Each row is a point on a landscape with many valleys, with its height.
A ball rolls from a point to whichever of its 2 nearest points has the largest drop for the distance, and stops where none of them is lower. Distance is the straight distance between rows; heights are no part of it.
tok: [ 94 119 127 177 109 160 166 129 115 123  93 119 120  98 137 186 134 206
 135 152 123]  h=594
remok: [132 171 107  96 151 138 162 196 132 158 139 104 135 122 178 137 148 128
 161 125 159]  h=280
lud: [ 87 152 103 105  52 142  99 107 109 101  85 177 125 154 163  78 178  94
 106 133 124]  h=263
lito: [123 135 151 153 155  97 129 141 121 158 115 100 126 113 131 186  94  89
 115 113  90]  h=545
lon: [110 166 123  92  88 135 145 118  89 152 185 126 115 142 113 102 104  60
 149 135 141]  h=701
zil: [ 67 124 134 143 137 120 149 121 142 153 117 166 105 102 180 133 202 155
 108 130 138]  h=319
Luk: [190 128 117  56 142 155  97 165 145 106 120 120 146 161 116  76 147  96
 105 108 120]  h=566
nutav: [104 138 121 135 113 143 160 125  53 107  97 145 140 107 150 115 109 115
 143 157 122]  h=159
gopa: [100 114 146 150 130 132  98 159 123 100 169 131 102 159 157 106 109  47
 131  79 130]  h=318
Gitak: [143 164 130  94 100 139 123  92 102 111 200 112 125 176  86 111  76  61
 164 108 149]  h=678
Zomi: [ 99 139 162 112 110 146 106 172  90 149 101 129 120 127 120  94 108  57
  89 136 110]  h=442
Bifip: [ 60 151  95 128  90  69 111 117 170 145  39 111  96 108 112 158 176 145
  88 129 130]  h=471
kema: [ 76 123 119 170 103 145 148 115 114 120 106 174 133 104 176 133 157 163
 120 140 122]  h=282
fer: [203 120 175  92 141 125  97 122 142 152  88 159 127  96 111  75 139 180
  88 131 138]  h=456
pibu: [ 94 152 151 133  89 136 102 135 113 117 139 132  84 155 160 141  90  53
 117  80 123]  h=301
gupa: [164 116 111 105 177 171 155 109 126  67 159 117 126 137 138 154 164 110
 136 119 138]  h=402
nid: [137 107 110 141 154 165 142  92 137  53 118 134 115 152 131 164 177 115
 109 132 102]  h=418
Lelob: [129 106 113 171 120 179 155  91 135  81 106 156 108 132 116 157 182 159
 103 161 133]  h=435
Sokag: [154 114 192 102 144 144  95  95 134 129 130 128 103 124 115 102 118 110
  93 114 108]  h=331
pok: [131 165  71 109 135 164 146 188 141 125 113 103 151 139 162 147 136 169
 165 111 163]  h=315
garuk: [ 88 117 135 144 142 110 156  93  78 117 100 138 133  94 117 142 127 111
 140 151  98]  h=63
Pavis: [116 140 117 126 135 208 136 165 167 133 102 136 113 131 150 132 210 175
  86 142 152]  h=439
nasav: [ 92 139 153 161 119 158 140 147 127 144  99  93 105 115 144 200  92 187
 125 121 109]  h=598
kavef: [104 107  74 201 102 132 138 124 166 113  68 153 106 111 146 140 175 219
 143 140 149]  h=548
kore: [180 110 120  76 133 142  86 146 124  83 149 105 152 182  88  72  98  66
 116 104 124]  h=583
ves: [ 91 113 137 151 109  77 149  92 158 162  81 111 110 108  78 160 143 171
 124 175  85]  h=547
Vopun: [142 157 109  99  78 138 106  78  86  82 156 115 124 170 118 124  81  81
 154 122 111]  h=654
Zusos: [108 111  92 128 117 113 140 132  84  85  77 168 163 115 142  64 154  81
 124 149 111]  h=288
Pil: [ 96 109 135 150 137 191 161  76 131 109 147 174 130 126 125 144 203 147
  86 184 130]  h=451
fara: [126 100 148 153  81 100 129 100  86 136 122 139 177 125  74 114  69 127
 130 178  90]  h=620
duru: [141 144 153 122 100 188 100 156  91 104 152  90 105 161 117 122  57  57
 119 103 116]  h=533
napo: [211  83 109 129 174 111 159  99 159 111 136 156 150 125 123 127 161 184
 140 139 172]  h=303
porik: [128 139 124 131 166 137 125 136 165 157 193 103 140 157 160 168 102 127
 159  90 143]  h=400
bir: [103 161 163 124 145 150 130 201 124 161 132 108 106 122 180 156 117 111
 110 107 134]  h=367
Levon: [158 123 173 111 117 171 104 152 108 137 169  92 124 133 101 104  36  90
 125 109 139]  h=562
Pibor: [110 178 129 134 165 111 148 190 133 182 121  97 117 115 158 179 124 131
 151 109 146]  h=326
sis: [120 121 128 129 163 116 136 159 123 106 140 116 131 139 150 132 128  75
 129  98 122]  h=275
Lebok: [145 191 111 113 104  81 122 135 145 186 153 126 128 145 179 128 104 156
 162  84 172]  h=390
Roz: [ 76 184 131 104 128 105 142 139 133 182 106 135 115  92 130 133 194 138
 118 160 138]  h=385
nepam: [109 165  55 181 122  83 163 130 137 116  68 122 112 104 152 138 155 179
 181 118 143]  h=518
sumod: [146 111 135 172 125  25 130 133 131 161 110 125 131 121 128 147  95 134
 167 107 100]  h=512
Favu: [107 157 151 119 129 188 116 169 108 134 137 133  98 117 205 156 122 159
 108  95 144]  h=398
zolo: [152 103 163 125 128 142 110 121 106 139 168 123 150 125  92  83  50 136
 124 126 142]  h=584
Tivul: [ 97 126  92 140 103 117 157 148  73 116  86 153 184 117 113 101 123  93
 152 170 105]  h=234
Renu: [127 143 123 116 145 103 141 110 110 153 191 143 152 117 115  96 130 109
 161 148 147]  h=148
fovo: [ 99 164  90 173  89  99  97 152 129 136 153 121 135 171 166 173  86  86
 131  82 127]  h=468
fev: [182  79 130 126 150 121 120 121 153 131 142 107 183 140  57 129 114 167
 127 152 103]  h=363
pera: [185 121 169 107 155 133 103 117 178 158 132 147 133 123 134 102 138 181
 115 112 152]  h=476
fur: [ 90 108  83 192 132 138 134 179 194 130  84 119 117 101 146 141 180 211
 116 136 141]  h=561
bupid: [104 164 110 142 109 122 113 131 125 159 190 117 149 158 155 145 100 110
 156 108 138]  h=434
siga: [112 128 124 134  83 180 129 103  97  90 110 190 131 141 185 106 155 155
 110 133 133]  h=243
Mudu: [ 49 117 100 181 131 120 141 162 160 132  87  97 106  92 149 180 154 176
 105 121 124]  h=576
mov: [148  93 122 124 135 119 147  64 135 125 210 146 155 128 120 129 131 166
 152 144 163]  h=366
kigu: [ 87 121 116 131  84 170 102  84 104  63  99 167 119 147 161 117 151  96
  87 117 106]  h=188
Pabu: [109 175 116  73  76 136 109 136 132 132  60 149  99 130 151 101 184 118
  94 135 125]  h=332
buk: [ 90 147 137 124 151 147 166 130 123 156 145 156 131  95 150 108 183 144
 120 152 147]  h=347
getav: [113 106 118 116  81 124 122  44  77  95 148 159 152 132  85  97 108 104
 134 155 104]  h=255
per: [153 123 146 150 132  41 101 103 176 164 128 106 111 147 105 160 100 149
 154 100 101]  h=475
zot: [114 113 129 153 107 100 136 109 123 163 111 117 157 125  84 148 113 158
 147 173  87]  h=585
dusim: [134  63 163 151 181 144 120 124 139 131 195 108 151 149  99 161  95 102
 123 139 108]  h=428
Lalom: [124 118 117 140 183 124 134 178 170 168 148  97 131 136 145 184 124 161
 163  98 132]  h=369
vikol: [116 103 100 118 132 105 150 103 113 117 196 180 175 138 116  63 140 108
 160 159 149]  h=212
sotuk: [228 139 148  68 165 161 139 138 129 107  98 113 139 122 103 112 135 147
 109 146 136]  h=404
kor: [ 95 157  76 135 157 164 143 158 160 128 102 112  99 122 133 141 207 147
 125 133 142]  h=457
neni: [ 97 123 110 143 108 101 118  97 174 127  51 113 108 124  84 154 183 160
 116 144  88]  h=511
segik: [ 69 192  94 103  95  93 136 147 154 167  51 111  96  83 127 137 175 141
 102 141 152]  h=432
Sepu: [102 129 174 165 139 118 135 143 137 176 110  89 100 100 110 198 107 152
 106 133  91]  h=574
vozi: [125 152 159  72 107 130 125 139  93 134  96 144 100 106 124  88 145  73
 112 153 130]  h=389
Zar: [213  75 101 107 152 106 125  90 163 106 158 142 174 142  71 114 140 169
 137 149 149]  h=327
voz: [154  68 105 123 154  83 159 115  95 104 175 164 173  99 128  81 120 119
 156 150 160]  h=253
famo: [106 125 119 126 115 125 160  72  96 114 148 154 139 131 108 127 142 136
 141 175 117]  h=147
guvi: [150  97 125 121 116 104 123  44 104  93 200 152 159 135  88 100  92 142
 138 156 130]  h=330
ped: [142 140 114 145  94 110 100 151 123 137 142 116 127 168 160 116  59  82
 154  65 137]  h=500
roku: [ 93 152  59 165 167 107 157 140 155 100  99  92  99  98 138 141 170 151
 187 127 140]  h=501
rulud: [135  87 124 128 154 123 125 147 141 132 167 111 185 155  64 136 116 109
 116 161 119]  h=397
soz: [135  74 182 135  94 132 114  96  82 126 156 129 142 121  60  79  49 127
 114 153 108]  h=605
ledo: [ 67 181  69 144 158 123 162 154 144 136 109  90  77  81 130 157 192 127
 157 144 149]  h=480
Gir: [142  90 165 175 147  73 125 178 124 197 120 103 116 101 102 154  77  88
 118 112  97]  h=506
kire: [127 131 116  79 103 124 137 154 108 123  90 167 145 117 132  57 175  81
 125 164 121]  h=333
Tuv: [193 139 130 109 126 110  93 167 153 138 141 102 131 178 131  98  84 100
 148  66 136]  h=528
Bol: [124  74 184 162 164  95 128 134 128 169 169 119 127 105  88 149  89  97
 120 141  93]  h=462
devu: [183 145 151  96 133 150 117 131 140 124  54 131 121 116 121 118 147 168
 100 127 117]  h=431
vubu: [167  98 117 117 177 157 161  68 124  79 201 127 138 128 129 157 143 149
 150 134 158]  h=388
Nika: [170 129 149 112 108 108  98  67 111 100 148 112 118 155  79 128  62 101
 137 114 104]  h=625
Deve: [129 173 136 130 135  60 114 126 159 172 139 121 112 132 147 155 120 134
 149 103 138]  h=430
Vave: [165 108 141 117 134 108  89  96 138  99 151 118 139 159  74  83 103  88
 118 115 117]  h=602
Sutam: [ 93 112 141 162 138 115 163 100 135 130 115 134 113  92 114 155 161 185
 127 166 106]  h=577
kez: [166  83 153 132 179  95 109 133 194 158 158 123 152 134 137 121 124 161
 140 104 135]  h=497
puref: [133 137  65 180 101 119 128 123 146  87  51 139 104 120 173 159 145 196
 147 109 144]  h=534
nevez: [118 104 165 126 123 172  73 128 147 110 137 129 131 156 120 107 110 120
  78  96 113]  h=274
tol: [ 91 114 172 143 116 142  80 112 125 116 141 126 101 171 133 154 110  86
  76  96 100]  h=196
memiv: [200  64 133 112 183 108 164 115 111 100 158 162 145  88 129 102 135 154
 136 128 166]  h=281
Korul: [199 147 128  69 126 130 101 165 137 119 127 129 134 142 154  73 101 121
 143 104 153]  h=549
lamil: [138 145 160 107 125 222 118 156 132 116 112 128 111 125 169 139 159 163
  77 128 144]  h=421
Dage: [141 152 132  88 149 115 142 155 115 146 152 132 131 122 153 105 142  90
 148 125 135]  h=224
Res: [145 174 112 107 116 131 117 158 140 146 130 110 142 144 179 156  99 184
 159 105 148]  h=349
ralid: [121 129 167 130  99 168 119 187  75 138 119 112 109 122 116 103  57  22
 112 110 116]  h=491
fum: [207 123 178  70 170 137 121 101 135 127 143 110 114 123  92 127 119 125
 114 128 130]  h=376

Where does a ball stop that starts at each point below?
ves => kigu
soz => garuk
fur => remok
rulud => Renu
Luk => remok
nid => garuk
pera => tol

Call two points neighbours if one is among the 2 nearest of the other. Go from one point of each pair to the other, from neighbour to neighbour, staying as low as possible. Name the highest point that can't be avoided.
tol and garuk => tok
tol and remok => kez
kigu and garuk => vozi
tol and Renu => gopa
